Points on a hilly landscape, in no order, each with its height.
A climber steps from a point to the highest of its 2 nearest points, and stops where none of them is higher. Distance is the straight distance between rows; heights are no part of it.
(341): [112  85 140  71  93 122  89 131 108 103 126 114 121  77  91 121 103 102
  92 109 100  91 119  86 118 124  95  96 113 103 101  80  89 103  67]  h=4.84
(1340): [103  91 118 103  96 104  79  84  92 127  94  98 100 106 105 109  98  95
  82 124 109  75 100  94 117  91 116  84  93  87 142 106  94 124  71]  h=1.91
(44): [104 148  99  95 119 104  70 104 121 106 103  68  53 121  59  86  82  95
  83  68 108 106  55  84 110  79  78 118 141 108  89 113  91  91 116]  h=6.15
(706): [ 90  88  85 104 106 105 112  73  95 138  93 119 102 130 122 113  99 100
 113 119  85  80 111  89 103 102 136  96  80 107 121  94  87 104  84]  h=3.70
(115): [ 90 128 102  89  89 103 105 127  87  83 102  85 105 108  93  82  91  73
  95  74 104 102  88  98  94 109  79 123  89  96  85 107 118  92 113]  h=2.93
(88): [109 121 104  64  98 120 106 150 102  79 116  88 104  85  86  70  89  91
  87  84 101 107 115 100  98 123  90  98  90 101  63 112 102 103  92]  h=5.06
(1423): [ 94  99  91  93 105  94 105 109  78  81 110  91  95  90 133 107 117 107
 100 119 111 114 130 125  96  97  77  69  82  60 120  86 118  99  92]  h=2.38
(1670): [ 80 118  87  92 106 104  86  94 114  98  88  88  82  99  74  89  99  89
 107  88 109  96  79  93  98  92 108 116 109 108  97 105 116  88 132]  h=3.85
(787): [103 131 119  95 102 128  70 123 116 103 104  71  74 102  83  80  92  92
  92  88 123  98  75  93  99  97  69 123 110  99  85 120 120  96 113]  h=5.45
(1291): [100 106 107  91  95 110  89  97 136 126  99 100  87  98  89 101 105  82
 110 101  96  75  92  92  91  96 126 105  84 113  95 117 119  87  96]  h=5.15
(1620): [128 104 113  79  96 114  78 119  70  97 130 114 103  67  98  80 103 112
  85 110 113 129 108  83 107 132  74  70 126  91  88  88  91  99  73]  h=1.93
(1594): [ 79 113  62 100 102  90 107 138  86  72 112  89  88  85  99  80 108 108
 116  80 104  99 114 114  84 114  80 101 109  89  61  98 121  86 117]  h=2.72
(1615): [125  94 134  84  89 106  73 116 115 118 108 106  98  73  85 104 106  93
  76 110  98 105  78  74  99 104 106  92 109 108  81  94  81 104  78]  h=2.39
(654): [ 92 111 101  94  96 114 111 109  69  80 102  88 127 121 114  82  85  97
  87 106 116 104 117 115 121 113 101  93  86  97  92  97  99 105  89]  h=4.05
(557): [ 88  79 102  94 100  99 106 109 106 124 112 121 106 118 103 113 110  89
 114 103  89  86 126  90  93 109 137 109  88 115 101 104  88  99  74]  h=4.25
(42): [ 97  98  72 127  97  74  75  38 113 116  60  86  86 115 107 132  86  92
  84 123  89 102  70  81  87  82 110  90 107  89 135  94  81 107 124]  h=4.59
(1157): [ 96  83 132 105 127 112 114 111 120  97 112 123  99  92  87  98  97 122
 119  75  96 111 101 108 108 105 126 116 121 131  83  93  77 116 107]  h=2.85
(1249): [111  86 118 118  97  91 113  84 117 141 102 113  96  82  91 101  94  92
 111 105  63 108  95 113 116  98 115 100 108 104 101  89  91  94  89]  h=2.19
(1609): [109  59 104  91  93 105 107  96  84 120 124 108 112  98 123 136 136  93
  65 134 106 103 130  93 100  98 100  58  65  73 140  95 108  98  49]  h=1.69
(1585): [ 78  97 111 110 107  98 132 127  87  61 103 116  92  91 113  90 114 119
 124  88  98 113 123 120  82 111 104 106 104  98  78 111 102 111 100]  h=5.64
(1208): [ 85  79 112 100 104 114 139 126  87  83 107 108  99 101 127 119 115 120
 129 105  98  96 126 122  97 109 124  89 109 101 106  98 101 120  97]  h=4.30
(1047): [115  90 109  95 111 124  95  90 108 133 106  84  90  73 109 117 103 107
 104 109  96  93  91  86 115  97 109  82 101 101 108  93  99 112  87]  h=2.78
(1355): [ 91  88  91 122 118  84 118  97 110 103  97 122  98  75 114  96 114 125
 128  83  81  94 100 121  95  95 109  99 112 105  88  90 100 106 107]  h=0.49
(832): [ 93  99  75 124  99  80  87  41 104 128  59  66  94 125 119 108  70 101
  82 110  92 110  82 100 118  87 108  78 114  81 139  90  85 121 136]  h=5.05
(864): [ 98  95 104  85 117 113 123 151  90  46 135 112 117  70 106  91  98 119
 113  74  96  99 154 121  87 139  86  95 100  97  80 132 109 101  99]  h=3.47
(1647): [ 95 119  75 116  95  99  85  92  80  96  89  94  90  99  87  95  82 106
 108  98 101 108  82  93  90 104  73 106 126  88  78  86 108  91 140]  h=4.26
(705): [123  74 111  91  87 102  95 107  78 105 110 110 130  95 113 108 101 101
  66 129 111  96 120  91 118  99  86  83  96  86 121  93  88 113  54]  h=2.30
(1467): [ 71  70  87 122 117  76 123  78 101 129  83 113 100 110 142 119 113 114
 121 112  88  98 131 113  73  92 110  77  74  90 140  96 100 120 108]  h=1.87
(1546): [ 87  95  86 105 108  82 103 113  97  80  76 119 110 124  86  65  96 113
 127  91  94 117 101 110  85 106  98 111 121 125  58  95  83  95 135]  h=2.58
(294): [112  71 111  98  95  93 106  87  83 120 122 137 129  76 104 107 107 102
  98 137  91 121 134  91  97 105 106  78 100 101 108  72  81  96  62]  h=2.73
(1451): [119  93 111  83  92 107  98 114  67  86 123 110 125  69  99  99  97 105
  77 121 114 119 117  98 113 118  88  75 105  99 108  73  89 110  66]  h=2.10
(1211): [107  92 121 105  86 115 111  99  89 103 110 102  95  83 104 115 123 106
 104 109 109  96 115 109  82 117  96  91  95  90 101  92 118  96  80]  h=6.67
(1523): [ 84  94 100 119 104  98 115  89  94 124  88 102  91 100 120 126 110 111
 109 106  91  92 105 106  75  90  94  83  87  72 132  94 106 104  98]  h=2.22
(685): [ 98 117  74 116  98  89  72  60 103 119  84  63  98 104  90 102  97  86
  83 108  99  90  50 100 110  67  96 101 109  76 145 108 111 104 111]  h=3.53
(23): [ 92  92  89 123  92  83  88  77  80 114  73  97  92 104 129 113 100 101
  87 127  93 115 113 111  84  84  95  87  92  76 123  85  95  98 103]  h=2.51
(782): [104  75 136  77  97 121  94 146 106  87 130 119 134  80  73  97  93  97
  87  98  99 111 130  87  93 129 103  99 112 113  77  90  88  94  71]  h=4.40
(758): [ 89 119  77  99 117  98  99 108 110  82  90  93  86 117  68  73  77  86
 113  75  93 115  76  91  91  95 108 120 123 110  80  99  88  74 138]  h=3.40
(535): [106  89 110 118  96  90  99  53 102 132  85  98  98 107 119 124  96  99
  93 121  83 110 100  99 108  99 109  78  95  82 113  72  97 113 105]  h=2.80
(1464): [112 101  86  81  95 101 127 120  81  71 122  88 109  85 110 101 109 105
 117  92 106  90 140 122  71 115  80  91  74  72  82 118 129  85  99]  h=4.32
(339): [ 97  97  84 129 115  86  94  41 121 131  82 111  90 115 116 124  88  98
 109  84  69 104  93 110 113  86 131  88 106  96 106  98  68 110 116]  h=1.16
(278): [ 93 103  90 119 114  80 101  91 125  89  80 112  85 122  83  70  80 105
 122  79  86 123  86 101  91  87 109 112 124 136  77 101  75  88 137]  h=2.98
(1610): [ 70 104  87 117 111  89 135 106  91  67  79  88 100 115  97  96  99  97
 121  78 111 107  93 109  88  98  94 138  97 112  99 113 105 107 130]  h=3.50
(669): [115 111  83 104  92  81  81  69 118 124  80 105  97 128  85  97  87  82
  95 103  85  99  62  89 102  86 106 107 111 118  93  87  85  92 107]  h=4.41
(516): [ 84 100  70 131 106  72 112  77  98 112  68  81  86 114 119 110  73 112
 102  98  83 120  75 108 101  86  98  93 131  79 132  91  88 109 144]  h=4.35
(1335): [ 84 109  76 104 101  88 105 106  82  75  87 110 103 139 111  90  78 121
 113  96 120 106 102 102 110  97  96 111 117 112  95  93 106 111 126]  h=0.81
(1499): [110 122 103  79  72  97  67 129 132  82 115  79 110  92  74  78 111  81
  56  95 120  99  68  91  77  97  78 117  97 107  65 117 118  87  82]  h=2.05
(543): [ 81  83 107  95 109  87 108 116 116  71  96 138 117 100  89  78 115 125
 128  96  83 110 105 118  81 121 111 105 114 129  67 101  81 101 110]  h=2.16
(430): [ 83 100  75 112  89  95  99  74  97  95  71  93 108 135  90 101 105  66
 100 106 105  95  95 101  81 101 107 113  81 105 110  99  99  85 102]  h=2.70
(1240): [119  94 100 115  95 103  77  59 102 139  99  82  80  95 108 127 110  96
  87 102  92  98  81 100 119  86 110  78  91  86 122  92 101 105  97]  h=3.05
(563): [ 98 124  85 112  99  82  87 111  80 103  95  95 100  78  81  73  90 104
  98  86 106 123 106  92  81 107  72  95 123  94  64  80 102  75 127]  h=3.78
(713): [104  90 122 110 109 113 117  85  89 115  89 127  96  75 113 113  94 121
 112 100  82 106 115 108 100 105 109  76 110 103 107  75  74 112  97]  h=4.56
(1391): [103 123 120 105  94 115  66 114 101 115 105  96  93  99  81  79  95 110
  85 107 113 106  92  86 109  90  82 104 126 112  79 107 113  88  92]  h=5.10
(1138): [ 95  85 102 102 106 107 115  82 116 133 101 103  79  85 122 132 109 104
 117 116 101  72 124 105  91  92 118  83  81  97 127 112 107 105 102]  h=1.94
(407): [106  90  85 121  95  83 102  67 118 125  85 136 100 138  95 100  98  85
 115  96  88  97 104  99 105  96 136 103  95 117  93  85  75  94 110]  h=3.36
(185): [128 109 116  93  94 117  63  92 140 103 100 103  82 140  61  95  80  93
  70  90 107 115  47  92 123  81 110 120 103 136  81 111  86  86 105]  h=1.56
(168): [109  76 104 118 128  75 108  93 129 108  82 133  94 103 111  96  84 127
 132  82  70 107 102  95 102  92 141 103 120 135  71  99  46 113 116]  h=2.33
(1650): [100 107  97  84  87 115 103  94 123 121  99  85  79  99 100 119 111  82
 110  89 109  66  86  89 104  65 108 102  87  91 122 122 127  82 106]  h=5.79
(242): [ 87  96  91 106  98 114 121 104 103 105 103  96 101  74 109 117 130  86
 113 103 115  76 127 112  78  90 106  94  69  81  92 115 124  88 119]  h=2.37
(1548): [ 86 117  83 103  97  96  99  84  85 101  97  54  87 108 102 105  96 100
  90 109 116 111  64  97 112 101  79 105 117  66 125  89 116 110 131]  h=3.83
(584): [ 68  95  63 125 113  83 109  75 101 115  67  98 100 114 117 103 109  98
 116  99  86  89  90 107  93  92 111 102  77  86 117  89  92 109 148]  h=2.08
(497): [129 112 126  98  91 112  57 101 131 116 101 106  85 108  77 107  89 101
  56  87  91 106  51  74 128  90 111 104 107 126  85 111  87  97  86]  h=1.63
(1442): [ 93 125  91 119 116  82  87  71 112  87  84  91  93 116 100  98  68  86
  97 106 110 111  87  89 106  85  98 124 109 120 102  90  96 106 124]  h=4.99
(809): [ 90 114  89 100 114  91 102 114  85  91 109  94  87  76 101  76 107 119
 115  92 103 108 111 113  90 105  62  98 116 100  80  87 109  97 106]  h=3.25
(1224): [ 88 103  90  86  94  79 112 106  85  78  87 124 112 143 104  89  73  99
 111 104 109  96 114 111 106 101 111 119  81 114 107 101 100 117 104]  h=1.00
(878): [106  88  95  88  86 110 108 112 102 101 106 130 122 105  95  90  98  99
 109 103  83 104 126  91  75 114 122 102  93 123  79  88  93  88  86]  h=5.07
(1294): [ 96 127  86 103  92 112  92 106 106 111  93  76  82  82  93  91 113  90
  97 104 106  94  89  84  93  86  93 105 109  92  95  99 128  76 107]  h=4.27
(1102): [105  97 117 124 118 103 104  89 124 113  97 105  86  90  85  91  87 110
 111  85  70 112  91 104 102 100 123 102 120 118  83  95  80 105 108]  h=2.47
(1344): [ 51  99  66 121 126  74 124  82 106  96  69 102  84 117 115 110 101 103
 125  89 101  93  79 111  95  83 110 120  99  95 127 117  99 107 153]  h=2.49
(594): [ 81 102  87 117  97  84 121 101 100 104  88  99 108  86  98 100 107  84
 115  87  97  93 112 117  71 108  94 111  70  90 102  98 124  85 114]  h=2.92
(515): [106  99 104  87  82  88  91 115  79  94 104  96 104  99 109  98 109  97
  86 118  93 127 119  97  95  92  72  78  98  88  95  78  88  86  90]  h=2.02
(628): [105 104 119  70 111 134 118 129  73  88 128  89 108  69  94  92  98 101
 100  96 118  95 116 103 112 110  92 101  95  82 108 118 111 109  77]  h=5.19
(1320): [ 78 110 100 104 119 118 127  87 120  92  93  87  83  96 114 104 108  97
 125  79 106  65  93 104 104  79 123  99  90 112 121 107 114 106 112]  h=2.88
(858): [113  75 108 103 104  84 116  85 101 117  95 137 111  93 107 102  84 121
 122 109  73 118 102  94 109 105 110  83 116 110  97  72  52 105  97]  h=3.93
(1474): [105  81 112 103  95  83  95  86 119 114  95 133 114 122  78  86  77  86
 102 105  90 107 104 100 118 104 112 103  99 126  90  85  74  96  89]  h=3.74
(1376): [109 105  89 101  80  77 106 121  95  91  94 116 109 103  95  86  97  98
 100  91  85 114 108  92  80 111 101 108  86 109  67  85  94  94  97]  h=6.37
(807): [ 82 104  68 123  90  90  77  49 105 114  64  87 108 129  95 126  98  66
  74 104 109 102  62  76 105  85 111 114  96  79 131  94  94 102 138]  h=4.21
(525): [ 93 112  98  84  91 128 105 117  77  74 108  65 100 118  99  93 105  99
 101 103 117  82 108 114 117  99  86 105 110  82  95 121 130  91  98]  h=5.85
(912): [ 98  93  99 117 103  84  86  67 100 106  76  89 105 139 108  93  81 103
 108 122 105 110 101 103 107  94 113 118  94 116 114  82  98 121 114]  h=5.76
(924): [137  79 119  81  78 131 100 127  92  83 141 110 130  73  99 121 114  98
  75 114 109  84 122 101  96 116  84  92  88  74 111 121 120  87  52]  h=4.82
(977): [ 72 108  70 118  92  79 105 103  78  91  87  81 103  91 101 101 108  76
 113  92  98 103  99 111  80  92  88 116  96  74 106  93 109  81 136]  h=3.56
(998): [136 104 122 109 106 108  63  63 129 126  93  81  82  96 107 121  92 100
  54  95  89  85  62  89 123  84 114 100  99  99 119 128  96 106  89]  h=1.61
(1455): [120  96 120  98  83  95  79 103  95 115  98 105  97  97 105 100 112  95
  72 119  87 123  86  85 110  98  78  79 107 100  92  75  82  96  77]  h=2.21
(1668): [ 99 108 115  79 107 116  96 121 123  85 120 104 107  97  61  68  87 102
 107  86 105 114  96 115 102 114 115 105 114 122  72  92 101 100  95]  h=3.80
(450): [104  94 104  99 100 104 106  91 102  99  89  80  95 120 100  98  93 103
 111 116 113  96 104  99 105  95 102 110 100 104 106  94  98 107 105]  h=5.04
(996): [101 119  86 102  84  98  77  79 116 117  85  89  85 112  89 114  94  73
  78  93  95  89  59  74 113  82 109 114  95 116 110 102 103  99 101]  h=4.04
(318): [ 96 117 110  87  90 129 110 126 113  68 110  78  88 104  83  96 100  85
 104  74 122  92  99 108  86 103 104 118  84 102  89 122 118  85 105]  h=2.57
(676): [ 78 108  94 104 105  96 121  99  82  87  81  72  91 110 107 104  95 106
 109 114 112  99  92 107  93 106  80 102 111  89 124  99 110 109 128]  h=4.36
(513): [112  93 102  88  89 110  89 111  72  91 111  85 116  91 127 103 116 114
  71 126 124 112 131 113 101  95  66  66  90  62 122  98 126  93  73]  h=2.11
(306): [ 94  91 114  93 107 104 123 123  91  68 112 119 136 113  98 105  96  94
 104 101 106  92 149 114 109 119 110 119  86 122  90  98  87 103  80]  h=0.98
(621): [122  98 129  92  89  97  87  78 113 112 104  97 116 117  93 110  90  90
  83 121  94 109  87  76 123 102 102 105 100 115 119 102  95 110  72]  h=3.79
(1603): [101 116 114  82  73 117  86 124 125  81 111  81 100 106  58  72 112  83
  87  82 114 105  88 103  69 103 101 119  93 111  63 116 118  86  85]  h=2.25
(1277): [ 90  92  73 137 118  67 102  60 119 121  75 109  82 110 121 120 106 110
 127  71  73 105  85 110  98  98 126  98 110 111  85  93  78 100 151]  h=0.94
(289): [ 95  89  90  94 114  96 132 119  82  77 106 101 108  73 122 114 127 107
 118 112  95 103 156 124  80  99  88  73  85  89 114  95 112  94  86]  h=2.91
(997): [107 114  97  90  73  91  72 105 105  99 114  90 113 110  95  99 115  72
  68 114 124  82  93  92 100  95  96 120  71 105 102 128 128  94  70]  h=1.73
(948): [ 89  85  89  96  99  98 126 115  86  59 102 110 117 128 113  97  94  97
 123  83 104  91 134 115  97 107 113 124  70 115  98 105  98 108  99]  h=1.25
(1158): [107 103 120  69  96 122  86 103 126  95 110 102  92 110  75  90  93  92
  97 107 113  87  84  90 105  89 111 117  90 121  96 116 119  98  83]  h=4.65
(1040): [ 94  77 108  84  92 111 121 120 112 103 117 119 118  88 108 121 114  93
 107  91 103  75 135  90  82 120 131 109  64 111 102 113  99 108  75]  h=3.66
(648): [ 91 137  92  90 110 100  95  96  87  95 114  73  77 103 103  91  92 101
  97 102 109 119  75  92 120 105  74  89 119  92 102  81 118 116 118]  h=3.43
(354): [ 99  96  90 125 114  90  98  44 128 130  73  92  69 121 113 128  74  94
 114  85  87  73  89 110 101  92 127 104  91 104 127 109  81 117 114]  h=1.33
(1578): [112 102 117  86  88 115  98 116  79  96 113  94 119 100  93  82  88  95
  86 101 114 107 106  97 120 103  93 110  84 106 102 106 114 106  79]  h=4.55
(1233): [107  87 116  97  84 101 107 122  97  96 120 109 115  79  98  97 108 105
 110 102 109  94 136 119  79 120 102 102  87  89  80 113 123  91  92]  h=5.51
(554): [ 93 125 103  96 107 117 102 124  79  54 110  99 109 114  96  67  82 105
 101  87 116 111 132 104 105 130  67 105 110 103  63  99  91  99 104]  h=1.89
(1166): [107  76 127  77  91 110 107 151  76  70 125 133 142  77  93 103 102 104
  92 100  93 117 148 102 104 134  98  94 109  90  81  88  94  92  82]  h=3.98
(145): [111 116 130  68 100 132  76 121 103  88 118  84  93 100  86  89 109 102
  84 116 136  91  84  85 121 103  93 108 100 104 105 135 117 109  80]  h=4.34
(679): [109  71  88 119 123  59 110  58 106 123  76 124  87 109 128 108  96 127
 130 115  63 108 105 102 106 101 106  77 108 101 114  88  61 113 123]  h=1.28
(908): [111  97 106  98  74 102  98 101  88  82 103  82 122 117 119 111 104  68
  69 117 129  90 106  96 100  96  87 111  74  88 114 126 114  98  61]  h=1.60
(1688): [103  90  93 119  95  91 104  84  94 109  97 126 114 100 114  96 112 103
 102 129  83 101 122  92  89  97 102  79 108  98  99  76  83  76  78]  h=2.41
(1655): [ 88 108  86 122 124  90 111  84 107 104  89  95  81  74 117 105 111 108
 121  77  88 102  88 113  91  88  86  93 107  86 104  87 104  97 128]  h=0.27
(636): [108 111  95 118 116  87  92  71 123 128  97  67  65  67 104 123 103  99
 121  87  84  88  81 101  99  85 100  99 101  90 103  91 100  95 121]  h=0.10
(511): [ 77  99  69 112  98  81 121 115  77  75  78  97  99  91 119  99 120 112
 122  95  86 109 109 132  80 105  75 100  90  76 103  94 103  89 138]  h=2.90
(1687): [104 134 101  94 107 108  65 100 104 102 102  67  73 122  72  92  87  87
  80  90 116  99  56  76 117  90  69 129 107 104 108 127 115  98 112]  h=5.77
(402): [112 126  98  82  90  88  51 105 118  92 115  96 100 104  76  75 115  83
  61 105 113  99  56  85 105  78  91 111  99 111  86 121 108  88  78]  h=1.92
(921): [113 122  98  86  95 112  78 130 107 105 106  88  83  70  97  93 110 103
  88 103 108  94  99  90  94  95  82  85 113 101  86 104 122  85  84]  h=4.71
(951): [109 131 109 100 112 114  68  89 108 109 103  68  56 112  93  97  84 106
  96  78  94 108  65  84 114  95  96  96 130  93  88 106 102 103 127]  h=6.79
(927): [127  94 109  85  89 112  89 112  93 118 133  97 108  75  98 103 125 108
  78 125 100  99  83  91 107  92  83  88  96  93 121 114 118  96  69]  h=5.78
(719): [103  75 133  92 110 131 115 118 112  98 118 122 109  70 101 125 111 108
 117  96 113  80 115  96 117 109 128 101 103 113 124  93 101 118  75]  h=2.17
(1573): [ 86 111  93 110  99  93  72  62 102 122 100  62  79  95 115 124 110  92
  89 111 102  83  69  97 105  79  93  86  94  67 128 107 116  98 109]  h=3.29
(882): [108  56 107  95 103 104 118 110  85 100 119 137 129  89 107 119 109 105
 101 116  85  96 149  98  91 117 109  88 108  87 118  78  88  87  70]  h=3.06
(1486): [111 111  74 109  87  86 105 100 103 109  91 104 108 102  85  88  98  87
  93 106  95 108  86  91 102 100 102  94 119 114  75  84  97  84 107]  h=5.09
(1432): [ 89 116  92 102 112  92 117 119  69  47 105 104 116 126 103  81  79 113
 117  92 107 106 136 117 100 113  92 116  86 117  73 109 102 102 112]  h=1.59
(843): [ 92  84 120  72 105 109 135 145  90  58 118 130 126  85  97  87 104 122
 114  93  82 106 142 119  97 133 102  97 109 101  68 104  94 107  86]  h=4.23
(1217): [110 104 107  89 111 122 131 138  70  55 142 100 114  85 112  91  94 118
 102  82 104  99 151 115 103 149  64  73 109  70  73 112 104 106  90]  h=2.89
(1522): [119 110 131  77  78 132  72 135  84  89 124 101 112  99  84  84  95  99
  63 103 124  93  97  82 113 108  93 112  98 112  82 125 113 103  76]  h=4.22
(606): [100 118 104  82  82  91  91 113  87  98  99  88  99 119  79  80  79  74
  79 101 113 114  67 101  97 105  67 111  95 101  80  99 108  94 102]  h=3.24
(1388): [115  79 128  75  80 127  86 124  96 112 129 106 123  78  88 112 122 103
  86 115 103  76 105  88 106 115 100  87  92  84 114 105 100  91  57]  h=5.26
(1147): [ 87  83  77 126 120  80 120  74 101 122  79 126  96  96 132 114 101 137
 115 101  79 103 107 115  89  87 103  79 101  96 131  89  77 119 121]  h=1.53
(104): [ 72 112  64 119 110  88 118  85 100  77  64  83  81 122  92 104  91  95
 110  77 118  94  76 113  94  96  94 135 109 112 119 102  99  95 151]  h=2.94
(303): [101 104  75 120 113  97 100  80 136 123  78  94  72 131  99 119  85  97
 113  80  98  75  70 106 105  79 127 129  92 107 108 106  96 104 119]  h=1.51
(277): [ 85 118  94 108 127 117 106  94 115  97  87  83  67 112  93 100  95 106
 125  74 101  86  86 104 105  84 108 108 116 120  98  96  93  96 120]  h=3.39
(576): [109 126  78 100  86  86  72  86  97 118  98  81 107  96  96  99 101  83
  71 110  99 102  61  81 119  70  82 109  95  94 124 107 113  96 103]  h=3.77
(57): [ 95  93 119  95 117 107 110 128  99 103 117 113 104  71  78  80  88 113
 108  89 103 113 113 109 107 123 122 104 124 115  77  92  85 119  96]  h=3.27
(72): [124 117 126  92  91 101  58  94 127 122 107  91  78  80  93  93 106  93
  57  88  95  94  45  77 116  87 102 106 103 101  98 125  95 101  97]  h=1.70
(399): [105  91 101 112 122  85  96 107 127 100  85 133  93 117  85  73  72 126
 123  73  74 112  91 105 110  80 121 106 139 142  61  97  67  99 122]  h=2.67
(111): [ 81 115  70 109  97  97 133 114  70  55  92  68 111 106 100  89  97  88
 124  68 105  95 112 109  77 102  84 127  83  89  84 115 112  88 111]  h=2.71
(321): [ 87 115  82 118 100  88  70  57 104  96  68  73 107 135  90 100  78  77
  76 118 116 116  66  80 112  75  93 110 111 105 119  93  89  95 126]  h=4.50
(1445): [129 100 111 104  80  79  82  74 131 128  96 123 111 115  92 106  94  83
  82 118  91 103  86  81 109  89  99 104 103 124  94  93  84  85  88]  h=4.06
(693): [104  88 104  93  86  76 103  90  97  89  91 123 110 119 106  88  75 106
 122 120  91 119 110  97 116 103 103  90 116 106  90  83  63 113  99]  h=3.49
(834): [117  74  99  86  93 114 116  99  81 106 113  85 107  85 120 126 124 104
  85 130 105 114 124 101  90  90  80  72  65  76 144 102 121  98  67]  h=1.88
(716): [ 82 114 100  99 103  86 103 121  82  71 104 119 116 107  86  51  85 118
 114  82 109 129 116 106  93 127  76 104 113 124  45  97  98  99 122]  h=2.18
(258): [ 96 111 100  95  90 106 120 118  70  72 105  87 111 104 106  88  96 102
 102 106 108  96 124 125  98 110  77  98  98  72  84  93 117  94  94]  h=4.86
(533): [ 74 106  81  96  97 112 134  98  94  84  84  77  95  99 122 105 110  97
 116  90 120  79 105 103  89  87 107  93  74  91 124 111 117 116  95]  h=2.36
(883): [125 110 102  87  83 109 107 107 110 114 107  96  96  96  99 120 108  97
  89 112 116  78  86  87 105  86 102  92  92  93 118 116 133  98  83]  h=6.52
(1316): [126 107 121  95  73  96  59  90 115 110  98  93  93 104 113  97 125  96
  58 118 104  92  49  82 118  87  93 101  98  94 112 136 103  95  81]  h=1.77
(1153): [121  65 116  91  99 102  91  96  90 116 115 130 115  76  96 109  90 105
  83 126  97 104 107  77 119  94 102  76 121  97 134  76  67 100  58]  h=2.48
(797): [ 78  89  73 114  89  89 119  69  88 117  88 100 109 124 122 108 103  76
  98 108  98  83 110 100  88  90 117  97  66  99 116  96 102 102  99]  h=3.16
(791): [ 90 104  71 113 100  72  94  83 114 127  81  92  87 114 106 119  95  85
 114  88  91  98  81  93  96  86 108 117  94 100 113  89 101 101 140]  h=1.75
(697): [126 101 125 103  94 118  70  91 112 131 105 101  88  70  95 117 102 108
  70  97  84  85  93  88 118  96 117  82 114 102 102  97  85 103  84]  h=2.56
(298): [109  85 103 128 108  79 108  79 127 137  97 107  83  92  97 114 115  91
 122  93  77  96 107 104  84  92 122 104  93 100  97 106 102 101  98]  h=1.95
(481): [104 124  92  89  87  94  79 107  80  93 102  64 102  93  97  77 101  81
  65 111 114 106  67 102 111  96  68 100  94  87 108 115 110  99  96]  h=3.51
(413): [ 65  92  73 126 125  84 138  99  89  83  79 106  90  96 125  99 125 119
 134  77  87  97  82 122  86  89 102 115 100  91 116 125  98 115 132]  h=2.04
(1658): [ 89  95  82  95  92 115 132 103  84  95 113  89 100  81 117 109 124  94
 110 100 117  74 119 117  88  88 101  74  63  82 119 108 129  98  85]  h=1.97
(334): [113 103 116  51 108 134 107 151  93  74 144  97 118  80  81  86  90 105
  98  90 111  90 139  95 111 137  77  95  99  92  81 122 108 104  79]  h=6.10
(856): [100 124  95  85 111  99  89  99  86  90 109  97  90  91  92  77  88 115
 101  89 117 104  96  94 121 112  83  92 121 111  82  79 104 119 101]  h=3.07
(1302): [122 103 123  87  76  93  60  99 111 100 120 110 112  94  91  83 130  85
  60 116 106  98  67  72  91  93  93 116  87 105  96 132 115  88  66]  h=1.84
(286): [132  73 119  75  91 125 115 130  63  88 135 107 132  79 109 122 114 112
  79 117 110  99 149 100 107 125  72  84  92  61 119  92 108  91  64]  h=4.31
(1255): [101  78 120 105 114 113 113 100  94 107 110 122  96  72  96 115 128 128
 116 107  97 116 115 113  89 113 110  94 104  94 101  82 103  89 102]  h=5.52
(1046): [106  85 123  86 125 123 129 108 110  98  98 119  98  85 101 117  93 121
 130  82  95  95  97  98 116 110 134 109 108 118 107  94  94 129  97]  h=2.46
(311): [ 79  83  87 130 111  77 125  83 110 108  70 124  98 110 114  96 111 114
 122  85  77  99  81 114  98  96 109 104 114 114  83  90  89 101 131]  h=0.72
(404): [ 80 106 101 113 112 104 130 114 100  73  95 101  99 110  95  84 110  99
 128  79  97 110 107 123  75 115  97 125 102 116  73 108 115  87 117]  h=4.33
(1196): [103  78 120  93 101 101 100  97  89 122 115 116 121 101 113 121 100 102
  99 120 106  95 129 103 108 104 114  99  80  89 131  91  94 123  67]  h=2.09
(839): [107 103 123  79 113 117  77 107 125  96 103 111  85  99  61  93  92 109
 114  84  96  95  79  92  98 103 126 110 101 132  79 103 105 106  93]  h=4.28
(56): [ 92  75  92 101 106  97 126 112  72  92 106 119 113  98 130 116 116 110
 108 121  90 101 145 116  94 112 114  76  99  91 106  89  92 103  88]  h=3.58

For each start below, name the point where the climber stops.
(497) => (669)
(277) => (951)
(997) => (669)
(1147) => (669)
(758) => (951)
(298) => (883)
(1655) => (1344)
(998) => (669)
